Points, in no order, along strands that fork, close into loops and pass close to each other.
Two points are linked if the straight distance between their rows is under 68.8. Some points are linked to none.
seset: [-15  10  -8   2  21  21  26   7  -1   1   3  -2 -10  11   2  -5   2  31
  -5   4  -2  18  -4   1  10 -21   1  -8   6  -5  25 -10  10 -15  -6 -12
 -16 -22 -20  15  -2 -15   7  -6  -3 -11  -5 -36]
bez: [ -1  15  -8   6  25  13   3  -7 -14   0 -29  10 -19   1  -1  17  29  15
   9  -1 -19 -24 -19   1   8 -14  16  14   5  -8  16  -4  22   4  -9   2
 -30 -12 -11   1  -2 -28  -2 -28   8  -5  -1 -30]
muv: [ -8  -5 -21  -2   4  -3  -4 -22 -26  33 -19  14 -17  18 -14 -15 -12 -22
  11  18 -16  13 -19  21 -13   8  23  -6 -27   3  -1 -25  -9   6  -1   2
   8  -8  -5 -29  -9   9  12 -33  35  -7  13 -11]
dov: [ -4 -11   5  -5 -16  -4 -17 -20  -5  -2  -9  11  10 -12   4   8  -1 -16
  12   1  -2 -22   2 -11   4  14   4  14  -2   0 -11  13   5  10   8  13
   8  16   0  -7 -13  -6 -24  -6   6  10  -3  24]
liv: [ -9 -15  14   9  -2  -2   3 -23 -18   2  19   2 -29 -18 -20 -12 -19 -11
  -8 -24  19  14  -7   7  -1  22 -11 -30   1  -2   2 -27 -19  -8  -1   4
  17   7  20  26   1  38  -3  13  -2   6  -6  17]
Gud: [ 14   7  26   4  -7  -4   6  30  29 -11  -9   1  19   0  33  12   9   9
   3 -19  14 -12  34 -13 -13  -2 -14  29  19  15  -8  17  -1   6 -14   1
 -16  -3  -6  10  13 -26  23  20  -2   0   5   4]
mopi: [ -4 -15  15   1   6   3  -3  -8  -5  -4  16  -4 -18 -17 -20  -4  -9  -4
   2 -10   8  11  -1   7   1  18  -9 -18   8   5   6 -10  -6   0  -4  14
   5   2   7  20   3  19 -15   7  -3  -4   0  11]
vumo: [-11 -14  -8   8 -14  12  -7  -8  10  -6  28  -1  40   2   4 -25  -4 -17
 -27  -7   9   0   6   7   4  -7  14 -15 -21 -15 -15  19   6  -6  -5  -3
  20  -6 -12  -6   7  27   9   7  -9  21  -5   4]
rog: [ -7  -3  -6   0 -25  25  -6 -19  -3 -18  27 -18  13   1  -7 -42   9  -6
 -17  -4   1  19   1  17  16   3  19 -22 -16 -24  -7  11   3   8  -6   6
  14  -1   0   3   0  30 -13 -17 -10  13 -11  11]
fon: [-12   1  -6  -8  25  -5  21  26  -2  18 -30   7 -26  12  -3  19   2  14
  14  32 -20  13 -12   0 -19  -3 -17   4  21  14  15 -19  -9 -18  -1  -4
 -22 -15 -14  -2   6 -20   8   3   3 -30   7 -28]
vimar: [ -2  17   3  -2 -35 -13 -22  19  -9  -3  32 -25  -5  10  -3  -2 -15 -13
 -11  23   3  33 -14  -9   3   0 -10 -23  -7   0  -8 -23  -2 -32  11  15
  27  11 -17 -20 -12   0  -5  -9  -3   1  11  11]
Ruduk: [ 11  29 -22   1 -16  -1 -33   6  -2   5   3  -9  -6  33  20   8  15 -11
 -12  18 -15  13 -26  -2 -17 -18  19  -1 -12   8 -18 -32 -10   6  -3  -2
  14   0 -14 -39 -14 -11  17 -50  13  -1  -5 -25]
vutig: [  0   0   1  -7   6  -1  -2   8   3  -1 -10  -3  -4  -3   9  20   7  -2
   8   3 -13 -12  -3  -3  -9  -2  -1  13   6  10  -2  -6  -1  12  -3   3
  -6  10  -4 -10  -1 -18  -9 -11   1  -6   5   3]
beso: [ 23   9  -4  19  -4 -13 -25 -17   7   1  15   9  12  -2   7   5  13 -15
 -11 -31   0 -30   8   6 -17  -4  11  -7   3  -3 -21   6  -4  20  -6   0
  -1  12  29   6   5  26   7   4  -1  21 -10   3]
Faf: [-20 -23  14 -27   5   3  35  16   3  -3 -10   0  -8 -22 -19  -4 -15  -2
  19  26   1  14  -4  -5   6  30 -26   5  11  18  20   8  -7   1   4   8
  -7 -11 -13  -4   7 -15 -18  10  -1  -6  13  24]
Dulu: [ 11 -13  28  -9 -13   2   5  13  -5 -14  21 -16 -23 -16 -19 -10  -6  -2
   2  -7  21  30  -1  -2   3  29 -25 -23   9  12  -3 -17 -18  -2  -2   5
  13   3  13  10   0  16  -6  17  -9  -1   0  23]
rab: [ -3   7  -8  -6  33  -8  28  14  -4  16 -39  12 -24   8   1  15  -1  14
  16  19 -25   6   3   1 -10  -5  -4  18  11  10  20  -7  -7  -5   1 -20
 -38 -24   1   9  16 -23  21   2  11 -29  17 -34]
lumo: [ -2 -25 -26  -2  11 -12  12 -12   0  32 -20  24  13  16  -8   0 -12 -13
   4   6  -3  -6  16  13 -12  -9  11   4 -15   7  -5   6 -13   3  13 -13
   1  -5   5 -12   2  18  17  23  16  12  24  -8]
dena: [-25 -19  15 -15   4   3   1  -7 -18   5  -6  -1 -11 -27 -23   7 -20   7
  16   7  -2 -18 -18  -9  23  11  -9  -6  11  -6  21   6  24 -17  18  15
  12   6  -9   8 -12 -13 -34  13  -4  -9  -4  28]
Bipoz: [-22 -15  -7  -7 -11  10 -19 -39 -28   3   5   1   8  -9 -27 -22 -11 -22
   9  12  -1 -11 -16  -1  14   9  25  -5 -24 -28   1  -2  15  -3   6  15
  24   4  -7 -12 -20  20 -25 -19  13  14 -15  24]
nedig: [ 17   4  21  -1  -5  -5   7   6  12 -19   2 -12   0 -29   5   1   7  16
   6 -30  10  -8  15  -8  17  17 -18   4  11  12  -9  19   5  16  -2   5
   3  24  24  30   7  -2  -3  23 -20   1  -6  32]
mitu: [ 16  19  24   6 -17   9   9  15   6 -35 -11 -18  -6 -13  13   2  18  21
  19  -3   2  -9   8  -4  22  18  -1  18  15  -6   2  17  20  16 -10   3
 -14   6  10  15  -5 -44 -14 -18  -5  -5 -10  27]
Zodiz: [ 33   3  -4  16   2  -6 -12   1  22   3  15   1  14  -2  18   3   6 -16
 -10 -31   4  -5  22  12 -27  -4   4   0  -1   5 -27   7 -30  37 -10  -7
   0   9  35   1  12  27  16   8  -4  12   0  -2]
zoru: [-30 -11 -21  -1  20   1   5  -5 -18  21  -1   9   4  20 -17  -6 -14   2
 -11   7   0  -1 -19   4  -1 -13   3 -18 -10   0  10 -10   4 -37  12  -2
  11  -6 -20  -2  -6  14  14  24  -7  -9   2 -18]
tera: [  8   6   3  -4  24   5  26  19   6  -6 -27  11 -18   6  17  13  11  17
  12   9 -18  -1  10   3 -18  -7   1  22  16  10  15  -2  -5  11 -16 -16
 -40 -23   2  -2  14 -21  16  -7  11 -17   7 -26]
mokap: [ 12   4  14   2 -35   4 -15  -9  10 -21  17 -20   7  -4   1 -14  18  -2
   1  -4  -1   8   0   2  15  12  10  -6  -3 -15 -21  10   6  17 -11  -2
   1   9  12   5  -3   7 -16 -21  -9   7  -5  25]
fif: [ 10   0  15  -4 -30   9   8  -2   8 -32  19 -27  11 -13  -8 -29  17   5
   5  -1  -1  20   2  10  33  28  12  -2  -6 -13  -4  31   7  28 -16   2
  -6   6  14  17  -5   5 -11 -17  -9  12  -7  37]
Vek: [ -6  19  -3  -1  29  23  36   1 -10  -3   2  -2 -31  12  -4 -12   7  26
  -6   9  -6  29  -4  13   7 -10   9 -24   6  -3  38 -14  -6 -11  -4 -12
 -30 -35  -5  16  10 -10  17 -12   1 -13   9 -44]
nube: [ 10  -4  19   3 -22   5  -6 -16  -4 -26  11 -17  11 -23  -1 -12  11  11
  12 -22   8  -9   4  -5  35  19  -1  -6  -4 -27 -12  40  24   7   5   9
   3  23  27  18 -20   2 -29  10  -9   8 -11  39]
Ton: [  0   5   7   3  21  -3  26  23  14  11 -13   8 -10  -3  16   9   4  20
   2  -4  -2   2  17  -8 -14 -12 -21  15  18  20   8   1  -2  -3  -2 -10
 -17 -10   4  14  16 -12  23  29  -6 -10  11 -25]
mir: [ 17  -1  11   7   0   6 -11 -35 -11  -3   3   8   2 -22  -1 -13  14   0
   3 -30   5 -22  -5   2   7   5  16  -6  -2 -17  -8   3  13  17  -6   0
  -5   7  24  16  -3  26 -17  -2   1   0 -14  13]
Bop: [ 16  10 -17  13 -14  -5 -18  -2  15   6  13   1  26  18  21   7  14 -18
 -17 -12   2 -13   6   4 -18 -22  14   4  -8   2 -25   0  -9  15  -9  -1
  11   4   2 -22   2   5  16  -8  -1  17 -11 -12]
kab: [ 19  10  20   9  -4  -2   8  22  23 -17   3 -10  17  -7  37  -5  12  13
   2 -19   2   2  38  -8  -6   0  -7  13   8   9 -11  17 -10  25 -17 -14
  -7  -7  17  12  15 -11  19   7  -4   0   2   2]
Monuv: [ 32  11  14  19 -15 -11  -2  11  27 -18  12 -14  15  -2  27  -1  14   1
 -10 -31   9   2  29   4  -9  -4  -3   6   3   6 -22  13 -12  36 -15 -10
   0   3  23  13  15  12  24  13 -11  13   0   8]
Noni: [-23 -11  11  -9  32   0  21   6 -12  18 -36  17  -7 -13 -19  13  -5  16
  20   6  -5 -21 -15 -10   2  10 -20   7  22  13  28  11   9 -14  10   8
 -14   8  -3  13   4 -21  -2  31  -9 -13  14   0]
teku: [-14 -30 -34  -8   3  -6  10 -17   3  23 -16  19  33  14 -15 -22 -16 -19
   1  21   9  -5  18  12   2 -11  13   7 -30  -3  -4  17  -2   0  17 -13
   8 -13 -10 -13   6  34  17  20  17  18  17  -1]
fuza: [ 13  24  22   6   0   5   6  38  16 -19  -5 -11   5  -4  35  14  12  21
   3 -17   8 -13  23 -15   3   0 -13  17  23  10   3  10  14   3 -10   2
 -12   6  -2  25   6 -38   8  12  -8  -7  -1  17]
gipu: [-13 -27 -30 -14  -7  -9   4   1   8  14 -12  13  26  14 -17 -28 -27  -6
  -5  29  16  11   9   7   0  -7  12  10 -28  11  -1  16  -4  -4  11 -17
  17  -6 -30 -26  11  23   8   6  16  16  19   2]
Buv: [ 28   7  24   6 -20   0 -10 -11  -2 -20  13 -16  -1 -27  -6   0   6   8
   4 -32  14 -12   6 -14  21  25 -11  -8   6  -5 -14  18  12  15  -7  11
   6  23  43  30  -8  13 -13  20 -13   4 -10  32]
vusem: [ 16   9  -1  -2  16  10  32  11   3  -5 -19   3 -19  -3  10   0   3  20
   3   8 -17  17  13  11  -1  -3   6  11   4   1  22   1 -16  21 -21 -22
 -33 -28   6   5  15 -10  16 -15  17  -7   6 -26]
Befeg: [ -1   8   4  -6  20  16  34  21  -4   5  -5  -6 -30   5 -14  -7  -4  21
   1  12   4  43   4   7  -1  -3 -13 -14   8   7  26 -22 -20  -6   1 -17
 -18 -26  -1  19  12   6  13   2   5 -16  12 -34]
Voli: [-25 -22   2   7   4   4  -8 -44 -32   6  -6  12 -17 -17 -27 -10  -7 -10
  13   8  -2 -13 -16   3  16  11  12 -11 -16 -18  13  -5  18   2  -2  14
  19   6   2  -6 -11  11 -30 -25  15   0 -12  17]
lev: [ 19   7  12  -3  -9  14  18   9  17 -29  -7 -14  10 -16  11 -23  14  12
  13   1  -6  20  20  15  -2  16  14  23  11   3   1  25 -10  44 -32 -14
 -22 -17  16   6  14  -8   7 -23   9  -1  -4  22]
Kuzad: [ 10   6  -6  12  13  -3 -25 -24 -11   4 -17  16   7  -8   5  30  10  -3
   0 -26  -1 -48 -13 -18  -7 -15  -2  16   6  -6  -7  -4  18   4  12   8
   1  13   8   6  -4 -10 -16   7  -7  -6 -15  -7]
ririz: [ 18  30 -18  11 -25 -10 -45 -16 -18   5   9  -9  -8  24  14  -2  16 -14
 -15   4  -8   5 -25   0 -13  -9  17   3 -13  -7 -20 -30  -8   0   1   7
  17   5   2 -27 -21   1   4 -47  16   7 -13 -15]
Lak: [ -5 -15  15   5  -8 -10 -13 -21 -24  -3  27  -4 -25 -15 -18   4 -22 -24
  -5  -7  11  22   1   4  -1  29 -15 -27  -1  -5  -5 -19 -11  -9   2  18
  27  18  20   8 -12  39 -11  10   3  12  -4  39]
podu: [  8   6 -10  13  27 -10   4 -11  -3  10  -2  21  -4  23  11  19   3   5
 -14 -37  -9 -25   2   9 -15 -25  11  -7  -3  -3   4  -1  -1   1  10 -17
 -17  -9  10  24  13   2  31  19  -8   4   7 -49]
tar: [ -7   4 -14   8  22  -9   0  10  10  13   4  17   7  18   7  19  -2   9
 -15 -13  -5 -11   3   4 -19 -26  -3   7   2   4   2  -9   2 -16   9 -16
 -10  -9  -7   7   9  -6  29  26 -10  -8   4 -36]
Fere: [  8   7  28  -2  -9  -3  19  27  15 -20  -7 -11  -1 -16  19  14   6  16
  14 -15  13 -15  25 -12  17  18 -24  16  26  15  -1  29   8   2  -7   9
  -9  11  13  21  12 -22  -2  24 -13  -2  -1  21]
ruped: [ 10   1  17  -6 -15  15  13  -2  15 -39  -1 -15  22 -18   6 -26  27  12
  20  -4   2   7   8   9  19  21  17  13  -3 -13   1  35   6  39 -23  -3
 -12  -2  13  12   6 -12  -1 -23  -2   2  -7  30]
mupin: [-11 -25 -13 -10  -9  -6  13   8   2  13   0   0  11   6 -22 -28 -22 -15
  -4  41  17  37  11   5  -6  10  -1  -4 -19  14   1   5 -21  -9   8 -11
  16  -9 -18 -17  11  26   5   4  11  11  22   9]
ferik: [-25  -5   0  -6   8  19  27  20   0  -1   2  -3  -9  14  -9  -4  -6  29
  -2  28   2  24 -15  -8  11 -11  -4 -15   1  -3  30  -6  18 -26   0  -2
  -5 -11 -32   2  -5 -21   5  -4 -11 -17   2 -22]
zinem: [ 17  17  -1  16 -38   8 -27 -16   7 -18  21 -22   9  -3   1 -18  22  -8
 -13 -10   2   3  -5   3  16  -2  14 -10 -11 -32 -18  -5   7  10  -4   3
   7  13   8  -5 -11   1 -15 -25  -3   7 -19   8]
tul: [-16  -6 -19   5  14   8 -11 -16  -7  12   3   6   0   9 -11  -2  -9  -3
  -5   2  -3  -5 -11   6   4  -8  13 -12 -13 -13   7 -16   9 -18   6   4
   9  -1 -11  -7  -7  14  -9  -3  -2   1  -1 -10]
laf: [ 15  -1  11   0  -8 -30  -2  18  18  -7  16   0  10  -9  11  12  -9 -14
  -9 -27  14  -1  23  -8 -10  10 -22  -1   5  20 -25   8 -19   4  -3   2
   8   6  11   5  19  14  11  33  -4  11   0  25]
nobam: [-18 -15 -15   1 -12   8  -6  -1   4   1  31  -3  21  12  -5 -21 -22 -18
 -29   2  13   8   3  -4   4 -11   4 -20 -17  -9  -1   7  -2 -30   9  -1
  22  -4 -23  -7   5  29   5  16 -11  13   1  -4]
fadet: [ -5 -24 -18  -5  12 -20   3 -18  -8  34 -30  24  -2   5 -13  -7 -20 -32
  15  13  -3   3  11  12 -16   4  13   5 -16  10   0  -3 -25   8   5  -9
   4  -4  19 -17   3  27  15   9  29  -1  28   2]
Dulas: [  5 -15 -22   6   9  -8   6   1  15  14  -5  17  22   8  11  -1  -9  -5
 -15  -3   6   4  24   4 -16 -10   1   2 -14   8  -8  13  -9   3   6 -17
  -1  -6  -5  -8   3  22  19  21   1  13   7 -11]
divif: [  5   9 -21  -4 -18 -18 -18  13   9   4   9   1  21  21  19  10  -2 -23
  -8   5   4   2   4  -1 -25 -12   6   2  -9  16 -25  -4 -14  -1  -1  -1
  15  10  -5 -29   4  -1  10  -2   3   8   2  -3]
feme: [-22 -27   0   5   1   6 -13 -33   3  -3  -3  11  32 -21  -9 -13   3 -11
  14  -6   4 -38   2   3  15  12  21   4 -17 -12  -6  42  18  13   3   8
   9  15   1  -5  -9  18 -16   7   3  18 -10  28]
kot: [ -4   4  -4  -3  -8  23  11  29   6 -12  24 -24 -16  12  -1 -20  -3  11
 -18  23   4  51  -3  10   5  -1  -8 -17  -8   0  12 -10 -16  -4  -7  -5
   4 -16 -17 -10   3   3   2 -20   1  -7   8 -10]
zezed: [  2  19   6   3   4  16  -4   8  -3 -10 -19  -7 -11   5  16  26  25  22
  11  10 -12 -21 -22 -11   8 -13   0  27  15 -13  11  -4  17   7  -7   8
 -16  -6 -16   3  -5 -35 -18 -34   8 -10  -9 -14]
dekal: [ 20   2  -9  14   1  -4  -7  15  16   3  -3   5   9  14  29  12  21  -9
  -3 -10 -10 -10  18   7 -26 -17   4  14  -1   9 -18  -1 -16  21  -3 -10
  -7   0  10 -15   7  -2  26  -7   5   2   7 -24]
sasev: [-27 -21  15 -27  18   6  33  11  -3   6 -22  10  -9 -27 -18   1 -11   9
  25  19   3 -16  -8  -5  11  22 -20   9  16  16  26  16  12  -8   8  12
 -12  -3  -9  11   3 -27 -18  21  -9  -9   8  21]
pav: [-11   9  -7  -3 -18  12 -10  21  -5   3  32 -22  -7  17  -2 -21 -11  -2
 -16  23   2  39 -11  -1   3  -4  -2 -25 -13   0   3 -15 -21 -20   7   1
  18 -10 -24 -18   0   9  -7 -18  -3  -1   9   0]
setib: [  6   4  -8   7 -10  -5 -25 -22  -1  -2 -11  11  21   0  10  24   9 -13
   7 -11   3 -45  -4 -12  -2   2   7  17   1  -8 -21  10  13  12   4  10
   7  19   5  -4 -11 -12 -20   4   3   7 -17  14]
bur: [ 18  23   6   3  -3  -2 -11  10   0  -8 -17  -5 -13  -1  16  22  23   6
   8   9  -6  -9  -9  -9   3  -2  -1  26   9  -5  -9 -14   4  14 -12   4
 -20   4   3  -9  -2 -30 -20 -36   3  -8  -3  -1]
totif: [ -4 -13   3 -13  12  -4  22  22  11  10 -18   1  -7  -4 -12  -3 -10   3
   8  22  -5  17   6   1   0  12 -19  11   8  15  16  -3 -17  11  -3 -11
 -14  -9  -4  -7   6  -4  -9   1   5 -17  16   8]
nezet: [ -1   0   1  -2  31  -3   5 -15 -13  17 -39  18 -16  -9   5  29  17   5
  19 -10 -22 -42  -7  -6  -4  -2   1  17  11   7  10   1   7   1   1   5
 -28   1   5   9   6 -16   1   7   1 -11   3 -20]
bul: [ 16  30 -16  22 -23   7 -41 -30 -14  -6  15 -13  10  21  12  -2  28 -12
 -15  -3  -4  -7 -29   2   5 -18  18  -6 -17 -35 -17 -17   6   7  -1   1
   8   0   0 -26 -17   4  -9 -44  10   7 -23 -30]
goder: [-29 -22 -23   5   5   3   6  -6   2  13  15   7  27  20  -8 -16 -20  -2
 -20   2  11  -6  -4   1   2 -21   5 -17 -23  -9   8   4  14 -37  12  -8
  16 -11 -26  -7   2  19  13  24 -13   5  13 -22]
zet: [ 27  28  -8  25 -22   7 -33 -24  -8  -9  18 -17   3  11  15  -9  22  -6
 -21 -18   3 -10 -13   3  -1 -20  12 -17  -7 -37 -22 -14   6   8  -5   2
   2   1   8   1 -11  12  -9 -30  -2   5 -23 -15]
Fotu: [ 12   9   0   7  30 -11  -9 -26 -21  17 -22  18 -19  -5  -4  25   8  -1
   5 -21 -10 -28 -13  -3 -13  -9  -6   4   8  -3   5 -18  12  -7   3   4
 -11  11   8   9  -3 -11   0   4  -1  -7  -7 -22]
bared: [-16 -22  -4  -4   3 -11  -5   0   6  -1  -4  19  35  -8  -1  12 -10 -12
   1  -5   7 -38   5 -12   3   1  -4  14   4  11  -7  22  16 -15   4   8
  11   3 -17  -5   0   0  -8  32  -1  13  -5  17]
numef: [ -3   2 -16 -10  -2 -13  -4  25  13  18 -16   7   2  21  14   8 -10  -1
   2  29  -7  21   2  -2 -23 -14   0  16  -5  18  -7 -18 -11 -10   0  -3
   3   2 -21 -27   0 -10  18  -6   7 -10   9 -19]
fovit: [ -6   5  -9 -15  10 -13  10  22  -4  24 -26   8 -11  17   8  19 -12  -2
   5  29 -17   8 -12  -6 -27   0  -7  12  13  18   4 -13 -11 -23   5   2
  -6   3 -15 -20   0 -26  11   1   0 -25  10 -15]
Lete: [ -4  -9   2  11   3   5 -10 -37  -6  -2   5  17  21 -14  -9  -6   3  -3
   1 -26  10 -32  -6   6  15  -4  18   3  -9 -16  -5  20  20   9   8   4
   7  14  10   8  -7  21 -14   3  -7  12 -15  10]
tepap: [ 23  38  -5  17 -14   3 -32  -5  -6   1  22 -13  -8  19   7   3   4  -5
 -28 -17   7   0 -17  -1  -5 -15   7 -13   0 -19 -14 -26   1  -5   2  -2
   5   8  13  -2  -9   8  -4 -20  -9   2 -14 -13]
ruv: [  7  -7  21  -7 -12 -18   5  17  11 -11  18  -6 -12 -18  -7   4  -4  -5
   4 -12  17  17  12  -1  -2  21 -25  -6  17  18 -11   4 -18   5   1   2
  10  10  15   9   8  12  -3  28   1   7   4  32]
toris: [ -9 -15   8  -3 -13   5  -8 -27   2 -19   8  -4  17 -22 -23 -16  -3  -5
   8  -4  11 -15   5   3  30  23   6  -3 -10 -15  -6  29  18   5   7  11
  15  15   6   6 -13  10 -26   3  -4  11  -7  41]
dutu: [-17  14 -25   3  -3  22 -16  -9 -12   8  21  -6  -2  32   1 -20  -5  -7
 -25  15  -7  23 -23  12  -1 -26   8 -24 -22 -22  -1 -23  -4 -33   9  -3
  16  -8 -25 -18 -14  12   9 -27  -4   0   0 -23]
dal: [  0  -1   9  -8  -9 -25 -20   8 -22   4  22  -7 -22 -12 -16  13 -28 -18
   7   4   1  13  -4 -14  -6  12 -28 -14  16   7   2 -24   0 -31  14  21
  19  19   6   1 -13  -7 -17  14  -3  -5   0  22]
dofa: [  6  25 -28   3 -12  -5 -26  14  13  12   2  -2  13  43  29  13  10  -7
 -16  18 -12  17 -21   1 -23 -37  13   2 -13   7 -22 -20 -10 -13   1  -4
  22  -6 -22 -32 -15 -13  36 -29   6  -2  -4 -37]
zuf: [  1   4  20 -10  -8   6  12  21   2 -17  -3 -14 -17 -13  -2  13   0  18
  17  11  -6  -5  -1 -11  21  19 -15   8  23   0  12   5  18   6   6  13
 -13   5  -1  17  -4 -35 -24 -10  -8  -7  -2  23]
vive: [ -5 -33 -19 -11   1 -20   8  -9  -1  26 -13  14   4   7 -25 -23 -24 -26
  11  21   8  26  13  15   2   5   5   4 -22  16   3  -5 -31   5  11 -16
  13 -11   1 -17   8  33  11  10  27  10  23  11]
som: [  3   6 -15 -13 -11 -10 -11   7   1  14 -12   5   1  11  11   0  -9 -16
  -2  18  -7  21   1   5 -24  -2   6  13 -13  15 -17 -10 -24   8  -4  -5
  12   3   1 -33  -1   1   9 -22  18  -3  10  -4]
Gufar: [ 24  10  11  -5  12   6  26  15  15 -17 -15  -7 -13 -11   9 -12   9  18
   3  10  -3  29  22  15   1   6   3  16   9   7  15   6 -26  30 -23 -22
 -27 -22  16   8  12  -6   0 -20  13  -4   3   1]
dizi: [-18 -28   9   2   9  -7  -6 -33 -21   3  -3  11  -6 -19 -33  -2 -15  -9
  11  -2   1 -16 -12 -11  10  17   2  -7   4 -13  10  -3  15  -7  12  17
  11  12   4   5 -13   8 -30  10   2   3 -12  25]
fov: [-21 -19  -6  -2 -11   5 -22 -43 -14  -5   1  10  26  -8 -16 -10   4 -22
   7   3   2 -29  -2   0  16   0  31   2 -18 -22 -10  21  17   6  14  10
  25  12  -4 -21 -16  16 -22 -13  13  23 -18  21]
Vata: [-19   1   8 -14  19  12  17  18  -5  13  -3   1 -11   1 -18  11  -7  19
   7  15  -9   3 -15 -12   8  -3  -9  -6  13  11  26  -9  12 -24   6   2
 -15  -7 -18   3  -4 -23 -11   4  -9 -19   4  -9]
bar: [  4  30 -17  12 -11   8 -25   9   4   1  24 -18   3  26  15   6  10   3
 -23  -4  -1   9  -8   2 -10 -23   3 -12  -4 -14 -13 -19  -2  -7   3   0
   8   5  -7 -11  -8  -6  11 -26  -8   0 -11 -23]
Zaziv: [  2   6  10  -7 -27 -23 -19  17 -12  -3  28 -24 -21  -4 -20   4 -29 -15
   1  16   8  24  -9 -16   6  10 -18 -21  10  -3  -3 -29   4 -38  13  20
  25  12  -9 -13 -21   0 -14   6   0   0   3  21]
gere: [ 10  -7  -4   9  -5 -14   0  14  14  -1  17   1  23   3  15   3  -7  -6
 -26 -17  12   6  20   4 -17  -4  -9   2  -3   8 -22   5 -11   3  -2 -13
   7   1   0 -11  18  19  16  33  -5  11  -3   1]
suf: [ 23   6  14   8 -10  -5 -21 -22   1  -6  18  -1   4 -17  -2  -1   5  -3
 -12 -34  12 -20   8  -3   6   8   7 -10   5  -8 -17   5   1  14  -5   0
   5  15  28  24  -7  19  -8   8 -10   9 -12  17]
Rofu: [ -4  -6  18 -17  -4   6   5   1  -7  -7  -2 -11 -23 -29 -26   2  -4  13
  21  15  -1  -2  -7  -4  18  23 -20 -12  13   0  17   4  11  -1   6  16
   4   3   1  11 -10 -17 -30  -5  -8  -9   1  26]
Sipo: [  4  22 -17  -4 -10  -9 -16  28   8  18  -4  -3   4  34  18   8  -9  -2
 -11  32  -7  27 -18  -1 -29 -21   6   1  -8  21 -13 -23  -9 -22   5  -3
  15   2 -21 -32  -4 -12  24 -14   7 -16   4 -28]
zakip: [-10  -4   4   0  33   9  21 -10   2   1 -25  17  -5  -3  -5  16   7  20
  15  -6 -16 -20 -13   1  10 -14   7   7   6  -3  22   1  16  -6  -1   1
 -20  -9  -6   7   5 -24   4  -1   2 -11  -3 -24]
ferif: [  7  16  11   6  34   1  29  13  -2  -4  -4   9 -24   2  12  13   4  35
   0 -23  -5  -1  14  -5  -7 -11  -8   6  13  15  18  -3  -3   9  -5 -12
 -23 -11  14  23  15 -17  18  17  -8  -7   2 -33]
Tak: [  7  11  -1   7  15  -1   3  17  18   1   2   4  -6  11  18  22  10  11
  -8  -5  -6   4  11   0 -17 -22 -10   9   7   8  -3  -4  -1   9  -7  -3
 -12  -8   3  -1  10  -1  23   1  -2  -2   4 -29]
Zogu: [ -1  -6   6 -11  18   3  40  25  13   0 -18  -1 -17   2 -17  -1  -7  15
  11  29   4  35   9   3  -4   1 -22   6  15  14  28 -13 -21  -1  -4 -18
 -21 -25  -4   8  17  -4   5   5   6 -19  17 -13]
rane: [-13  -3   8  -6  20   0   5   6  -3  16 -36  16  -3  -4   1  30   2   0
  22   4 -13 -33 -12  -9  -5   4 -10  26  15  17  12   6   8 -10   7   9
 -16   5  -7   3  -2 -25  -4  18 -13 -11   5  -3]
kosef: [-14 -10  -8   3  -7  19  -5  -7   0  -8  21  -7   6   6  -7 -23  -2   4
 -12   3   0   8 -13   8  14  -2  13 -18 -15 -12   1  -3   4   0  -1   5
   7  -4 -17   1  -2  10 -12 -16  -5   3  -6   2]
tove: [-25  -6   7 -19  12  -2  28  26  -3   1  -7  -4  -7 -11  -7   7 -12  18
   9  15   2  -6 -12 -15  16   4 -19   1  18   7  21  17  22 -22   9  14
  -7  -3 -31   7  -3 -35 -15  16 -13  -5   4  11]
Dur: [  4  -3  18   1 -16 -26 -16  -1  -9  -3  27  -9 -13 -20 -19  17 -23 -26
   1 -10  17   4   9 -12   2  31 -22 -19  14   1  -9 -20  -2 -21  13  15
  22  19  16   7  -8  14  -8  26  -4   9  -5  38]
Zos: [-11 -14   4 -15   7  -1  -2  -3  -5   4 -22  17   4 -13  -1  15  -6  -8
  18   9  -7 -29  -8  -5   6   8   1  24   4  12   9   9   8  -1   7  15
  -6   8  -7  -5  -4 -17 -17   7  -2   1   3  10]
nifu: [-14 -12  -4   4 -20  24   3 -21  13 -15  30 -13  36  -5   3 -40   9   0
 -25 -21   6  12  11  16  12  -2  20 -17 -16 -25 -10  29   6   5  -8  -3
  15   2   2  17   5  32   4   1 -10  16 -13   7]
mufib: [ 10   9   5   9  35   1  20  -8  -4   1  -3  13 -22  15  23  11  11  17
  -7 -32  -9 -17   8   2  -4 -18   1  -4   5   2  20   3   3  -5  -2 -17
 -29 -11  13  33  13  -2  26  25  -9  -2   8 -53]

A piece is two or more points that can be reached from each other along the links. Count, over all rows, the pieces, the separate loops (a circle has one, a figure eight two, a Y none), the forks (points with three links) and the tips (points with one).
pieces | 5
loops | 9
forks | 11
tips | 3

A tip is a point with one link. Name the tips that can be reached along the links from each point below, in the order of the rows.
ferif | bar
mir | mitu
mupin | kot

Name the points in between on the shortest way along the links from the first point to the second, in order.
toris, zuf | feme fov Bipoz Voli dizi dena Rofu
numef, bar | Sipo dofa Ruduk ririz bul zet tepap
Fotu, seset | nezet rane Noni sasev tove Vata ferik
fovit, ferif | numef som divif Bop dekal Tak Ton
dal, Dulas | Dur Lak liv mopi Dulu ruv laf gere
